Each row is a point on a landscape with many valleys, with its height.
A ball rolls from a point to whichever of its 2 nearest points has the largest drop for the distance, and stops where none of them is lower. Distance is the straight distance between rows; heights are no part of it.
kota (h 10.7): [ 27  14 -20   0  -9 -25   3   6  13 -17  -9   4   7  -2 -15  -4  -7 -11
  -4   8]
zosuz (h 37.7): [-19   4 -18  24 -14   9 -22   3 -11   2  15  -9  12  12 -27 -15 -23  22
   7   3]
gapa (h 60.3): [ 20  16   8   1  -8   6   4  -6 -23  -2   1  -9 -14  40 -21 -11  -3 -11
  -2  15]
gel (h 34.9): [ 20  -7 -16  -7   3   4   4  23   0 -16 -23  -3 -18  -7 -14  16  -3  13
 -11   2]
kat (h 31.4): [-15   3  -5   1  -5  -6   0   2   3  21  10 -11 -10 -16  12   0  -3   7
   9 -25]
tez (h 18.0): [ -1 -13 -26  -5  -8  11   8  27  10  -6 -10  18  14   2 -26  -9 -22  11
  -5  -5]
ripi (h 29.3): [ -4 -15   5  -7  17   1 -18  -2   0  18   0 -21   5 -20  15   8  -2  -9
 -13  11]
fuv (h 35.8): [  5   8   0  27  -8  10  -7   5  -5 -16   8  12  18  12 -40 -22 -22  15
   3  -4]
repok (h 10.0): [ -2  -2   2  19  -9  -1  15   6  11   7 -12  35  19   0 -22  -5   4  20
  -1 -17]
meket (h 9.3): [ -2  17   7  23 -15  -8  -3  17 -15  -6   8   3 -26  -2  -6   2   9  24
  15   3]
Gim (h 42.5): [  2  -6 -19 -12  -2   8   1  13  -3  -3 -10 -15 -32  -4  -1  15 -10  14
 -10   7]
Lagav (h 47.1): [  0  -1 -22 -21  -6   0  -9 -23   0   2   9 -22  -5  18  -3  -6 -15 -14
   7  -6]
Refub (h 21.6): [ -5  16 -24  12 -15   7  -1  24   8   0  16   4  -5  -5  -8   0  13  27
   7  -2]
kod (h 6.9): [ -5  27   9  24   1   2  -9  21 -16  -8  27   0 -17 -10   2   3   9   6
  14   0]
kalo (h 60.6): [  4  12  -7  -3  -2   2  -6   4 -20 -16  -4  -7 -14  33 -17  -7 -25 -15
   3  10]
Tifin (h 30.8): [ -5 -11   7   7  18  13   8   5  -6  16  -9   6  16  12 -19   1 -20  -6
  -1   0]
niru (h 39.1): [ -7   0  -3   2  18 -10   0  22  -7   1  -8  -4 -13  -4   7  13 -14   0
   1   8]
goge (h 9.9): [ -8 -11 -27  -2 -19  18   9  30  11  -2 -11  16   6   4   2  -3   9  28
  -6   3]
gatar (h 25.7): [  0   4 -27   8  -7   0   3  33   4 -14   1   9 -14 -12   0   9   5  14
  -5   8]
fave (h 37.0): [  1 -12   5   7  19  -7  25  -9  21   4 -11  20   1 -14  44   5  15   3
 -16 -22]
zise (h 57.8): [-15  15  -5  17  17   8   3  -8  10  11  14  14  15 -22 -11  12   4  -7
 -15 -22]
Pifo (h 58.3): [ -6  26   3  34  13   4  13   2   2   3   3  20  20  -2 -22   3  -6  -8
 -16 -19]
doz (h 18.8): [ -4  -1  -3  -4 -19  -6 -11 -17  -2  -2   2  -6   8   5 -35  -5 -14  12
  14 -11]
nuri (h 21.7): [ 11   8 -18  -1   7 -14   4   7  10  -8  -9   8   3   0  20   0  -1 -21
 -14  10]
Taf (h 26.0): [  1 -10  15  -7   1   7  10 -15  -4  -3  -3   0 -10  18   1   4  13   3
  16   7]
Potov (h 30.1): [ 13  -2 -16   0   2   3  -2  39   2 -28 -10   6  -4   2 -16   6  -5  14
  -3  10]
Kuz (h 56.9): [-29   8   2  17  22   9   7   3   4  14  15  26  10 -11  11   8   3   3
   0 -24]
Rov (h 32.9): [  2 -10  10 -28  15 -10 -12 -30  -7 -13  -3 -30 -27  -3  37  -4 -13 -18
  -1  -6]
tubed (h 59.6): [ 32   6   6  -2  10  11  14 -11   5  -9   2  12  -2  -2 -37   4   7   1
 -17 -20]
fas (h 15.0): [ 27   5  -1  -8   2 -18   0  -6   9 -21 -10  -1  -1   2   3  -5   6 -20
 -15  21]
sud (h 16.8): [  3  -3   9 -32 -11  11 -18 -20 -10 -16  -1 -14 -16  11 -17   7   7   9
  13   7]
mapu (h 23.6): [ -5  -7  23  14  23   5  11 -11   4  -1 -21  13 -10 -11  -1  24  -4   9
 -15 -16]
zesez (h 2.0): [ -6 -14  -9   4 -21 -10  12   7   9  12 -13  24   9   0  -7  -9  -1  23
   3  -9]
Menem (h 59.8): [ 25   7   2   2  -8  16  11  -6   1  -3  -1   6   6  16 -37 -10   9   9
   3 -12]
Pezu (h 56.0): [-31  -1  20  17  12   4  14  10   0  19  -5  35  17  -7  10   0  20  11
  -4 -11]
Zelof (h 18.1): [ -3  -5   8 -11 -20   0 -13 -26   0 -11   3  -9  -8   0 -32   3   4  18
  28  -5]
Gamun (h 8.4): [  3  -6 -14 -12 -10   8  -1   1  10 -16   4   9  27  19 -18 -15   2 -10
   7   7]
didaf (h 62.3): [ 17   8 -17 -19   5   6 -10  12  -9 -20  -3 -15  -1  18 -11  -1 -10 -30
 -16  23]
Muga (h 2.5): [ 13   3 -12 -10   2 -24  -2   2  10 -22 -14   9  -2   2 -23  -2 -26  -1
   3   0]
Depus (h 28.3): [  1  -9  21 -10  16  -4   4 -15  -3  -4   0  -9 -21  13  10   6  -9 -10
  12  -2]
lobeb (h 23.7): [ -2 -12 -23  -7  15  19  13  16   4  -2 -19  17   7   5 -26   1 -31   9
  -5 -18]
Nuz (h 16.2): [ -8 -12 -15  -1  -9  24   2  19   3  -4   6  12  13  -1  12  -5  23  21
   7  12]
sutol (h 2.6): [ -3  18   3   9  18   7  -8  10 -10   4  19  -7  -9 -19   0  14  12   8
   2   4]
vetem (h 38.9): [-11   2  -9  10  -1 -10   5   3  11  17   1  12  -4 -20  13  11   4   6
 -11 -16]
Nibe (h 23.5): [-12  -9   9 -10 -18 -12  -6 -14   1  24   8 -11  -9 -15  22  -2   3   9
  14  -9]
bago (h 34.1): [  4  -1   7  12   4  10 -10  14 -10   2 -12   2  12   3 -35   0 -16   3
 -13   8]
Loz (h 25.8): [ -5  -1  12  -5  13   0   5 -13  11   3  16  -2  -8  -6  41  -3  20  -9
   9 -12]
zige (h 60.1): [ 23   8   7  -2 -21 -10   3 -11  -9   1 -13  -9   1  21 -18 -13   3 -10
  -2  12]
kar (h 15.3): [-21  -1  -7  -8 -34 -11  -4  -1  -2  16   0 -18 -11  -1  31  -7   0   6
  23   4]
gafuz (h 36.6): [-10  13  -7  43  -7   3  -7   2  -4   2  14   4  11  14 -28 -25 -30  11
  -5  -5]
vanal (h 38.8): [-35  -5  -1  24 -11   9 -25  15 -16   0  16  -5   8   3  -3 -10  -8  23
  15   2]
Desef (h 27.0): [-17  -5   8  16   0   4   5  -3  -7  19   3   8  19   8 -17  -2  -3   4
   1   0]
mogu (h 14.8): [  0  16  25  -3   8  -5 -18 -19 -16  -8  14 -19  -5  -5   5  -7   2 -23
  12   4]
zet (h 19.0): [  1   1 -13 -12  -9  14  -8   4  -1  -1   9  -8   1  -4   7   5  25  10
   5  18]
nukaz (h 38.2): [  4 -14   2  -9  11   6  -1 -13  -5  19  -7 -32 -15  -9  30   6  -6  -6
 -23   5]
buto (h 21.1): [ -7  -5  23  -3  13  -8  -7   8   0   3  -3 -11   8 -27  22   5   6 -13
   0  22]
Vok (h 55.0): [-10  -3  20  14  -6   2  14  15   2  17  -7  22   8 -14  25  13  25   7
 -10  -1]
sepu (h 10.5): [ -3  -9   3 -19   5  19  -7 -20  -1   2  11 -18  15   2  -2   4   8  -4
  -3   5]
mil (h 22.6): [-17 -14  18   1  -8   0  15 -12  -1  16   1  14   9   8   9   0   7   3
  12   4]
Mebo (h 13.4): [  7  -6  -6   0   0 -12   3 -12  -1   0  -5   5   0   8 -29  -6 -26   0
   1 -15]
nimim (h 12.2): [  5  22   1  14  -6  -4  -7 -15 -11  15  10  -8  12   5 -14 -10  -7 -15
  -8   5]
buse (h 12.7): [ -6  14   0  29 -13   1   9  27  -8   3   5   9 -12  -7  13   9  25  13
   4  10]
bok (h 12.3): [  1   0 -34   0 -15   1  -3   8  12 -15  -5   4  18   5 -25 -14 -31  -4
   2   4]
Vobo (h 13.3): [ -1  -3  11 -10  14  11 -18 -19 -17  -6   9 -17   9   9  -9   4  -6 -21
   2   8]
bak (h 8.0): [ -5  -6  -4 -19 -27 -11  -4  -3  -3  -3 -10  -4  -7  11  20  -8  14   4
  20  13]
nuv (h 27.4): [ -7   9  -5   7   9 -19 -19  17  -5 -11   2 -15 -29 -19   8  12  -9  -1
  10   3]
ruvob (h 59.9): [ 28   4   7 -10 -22   4   7  -4   3 -14  -5   3   6  14 -25 -15   9   4
   7   9]
bapu (h 35.3): [  4   4   7  32  -3   6  -9  27  -5  -8  -8  17  25   1 -43  -6 -15  14
  -5   5]
goz (h 6.2): [ -3  -3  -5   6  -4  -1  16   2  12 -14   1  24  19  11  -5 -18   7   2
   8   5]
bame (h 13.8): [  7 -15   9   5   1  16  22  18   9   5 -25  30  14  -4 -21   4  -1  19
  -7  -6]
Kofes (h 21.8): [ -6 -16   9 -19  -2   7 -12  -5   3  -6   2 -10   8  -9  34  -1  26  -2
  17  18]
Bagez (h 15.8): [ -2  13  -2  28  -6  -7  10  23  -3  -3  -3  19  -6   9   2 -10  13   1
   7  13]
kapit (h 58.7): [  9  28   1  23   8   0  17 -11  -3   9  14  17  -4   4 -21   2   7  -7
 -12 -23]
pabi (h 13.1): [ 16 -13   0 -24  -6  25  -7 -19   9  -1   2 -12  10  11 -19  -4   2  -9
  -1   2]
Ber (h 19.4): [  7  13  -9  17  -1 -18  18  20  13  -8  -7  25  -1   8  17  -2  14 -11
  -4  13]
Lor (h 47.5): [  0 -10   3  -1   7   5   9  10   0  14  -7  -5  -9   8  11  11   2  -2
 -11   6]
gafos (h 30.6): [ -6   4  22  17  21   7   8  -2  -1  15  -7   4 -12 -13  18  21   3   0
 -21 -14]
rebed (h 18.5): [  7 -12  28   9  13   2  13   9   5   3 -33  25   2 -14  -9  19   4  11
 -13  -7]
Nugi (h 39.9): [ 10   0 -14 -10 -15 -28   4 -19  12  16  -6 -11  -7  -6  10  -4  -9  -4
  -4  -8]
baro (h 59.2): [ 29  18   5   6  10  -3  27  -9  11   0  -5  16 -11   1 -14   9  -1  -2
 -20 -25]
Tezi (h 49.9): [ -8   3 -12 -12 -13  -5  -2   0 -10  11   0 -24 -26  12  25  -3 -11  -7
  12  -2]
vob (h 2.7): [  0 -13  -1  -8 -16  -7   5  -4   6 -14 -12  18  11  14  10  -9  14   6
  20   8]
let (h 39.0): [-20   5  11  14   5   0  12  14   1  19  -8   6  -8 -28  17  29   3   3
 -25 -25]
todun (h 15.9): [ 13  22  11  -5  19 -19 -15  -9  -5 -25  18  -9  -7  -6   1   3  -1 -23
  10   5]
zin (h 38.7): [ -8  -6   2 -14  18 -15  -4 -10   0   6  -4 -23 -20 -11  38   0 -17 -15
  -9  -8]
Nenez (h 31.5): [ -2  -4   5 -13 -18 -30  -5 -23   0  20   5 -17  -7 -17  22  -1 -14  -2
   7 -23]
kibed (h 61.7): [  9  13  -7 -10  17   0  -7   2 -13  -4   1 -15 -20  10   6  -1  -9 -25
 -11  13]
ziluz (h 20.1): [  7   7  -1 -10  14 -17 -12  -1   2 -15  18 -19 -27 -19  11   8  -6 -16
   1  -8]
vono (h 4.0): [  6  -5   1   1  16  -9  -2 -13  10   1   2  10  22  -9   0   2   1 -11
  -1  -4]
rudo (h 8.5): [  9  29  -8  14   4   4 -12   4 -11  12  20 -16  -6  -6  -7  -1   4  -6
 -12   0]
notu (h 15.2): [  0 -18  21   0  17 -11  -4   0   8   2 -12   4  24 -10  30   4  12 -18
 -12  15]
sab (h 23.4): [  1 -11  28 -21  10   8  -1 -13   5  -9   8 -15  -2  -4  42  -3  28 -11
  21  -1]
Fami (h 51.1): [  0 -14   2  -4   2  13   8  13   0  13  -2 -12 -14   3  37   9  23  -1
  -9  11]
vil (h 62.6): [ 12  -6 -16 -28   0   5 -12  -4   7 -14  -1 -14   6   8   5 -10  -7 -19
 -14  12]
vup (h 9.7): [-10   3 -31   1  -6   5  -4  10  13 -27   9   7  21  17 -20 -22 -11  -3
   9  -2]
kopu (h 61.1): [ 13   4   4 -10   9   9  -1   2 -24  -9  -9 -22 -31  26  -8   6 -20 -19
 -16  13]
kanag (h 9.8): [  8 -13  14   0  10  -8   8   1  12   3  -3  22  23  -8  10   2  13  -3
  -3  13]
Gupi (h 31.0): [  7 -11  18 -23   6  -8  -3 -25   4 -14  -5 -20 -24  -8  23  -6   2  -3
   9  -6]
Keve (h 48.1): [ -7   3  -9 -22 -13  -1 -17 -17  -8   0  10 -28 -12   5  23  -4  -2 -22
   8   3]
zoda (h 15.7): [  7   3   2   0  -4   8  -7 -21 -16  26   7 -19  17  18 -18  -7 -17 -13
  -2   2]
visi (h 14.9): [-23 -14   4   4 -14 -23  16 -11   3  24  -2  28  21 -11   1  -7  -2  14
   5 -13]
duta (h 45.0): [  1 -13 -13 -29  -4 -13  -6 -32  15   8   1 -13  -5  -1   6  -3 -17  -6
  -2 -14]
pagep (h 24.5): [-11 -20  28  -7  -4  -9  -6  -8  -3   7   6  -8  18 -15  30   1  11 -10
  13   6]
fidi (h 31.6): [ -6  -9  14   8  19  -5  22 -16  10  10  -3   0 -12  -3  40   8   8   7
   3 -19]
Sokez (h 53.6): [-15   1   2   3   5  10   9  12   4  12  10   9   5  -6  32  11  28   2
  -3   9]
fuvif (h 40.2): [-32  -4  13  10  -3  -8 -17   7  -8   8  16  -5   2  -5   9  -7   0   9
  23   2]
Faf (h 20.3): [  9  13 -18  -1 -10  10 -10  13  -3 -13  16  -5  -4  -4 -15   0  24  23
   9  15]
zef (h 15.1): [ 13 -14 -13 -37 -14  14 -16 -19   5 -18  -5 -10   3   3  -9   5   7   9
   5  13]
zimis (h 6.3): [  5  -7  11  -8  13  15   1 -15  -1  12   7  -3  32  -6 -16   4  10  -7
 -10   0]

Call two points neighbours if one is among the 2 nearest of the other. Go from one point of each pair to the other, from neighbour to neighbour, staying as low as possible. Name the highest point that can't be avoided.
sutol, vono: zoda
vono, mil: zin
Muga, sutol: doz
sutol, Kofes: pagep

For each start below, name the point where the ball stops.
let: zesez
vanal: mil
lobeb: vob
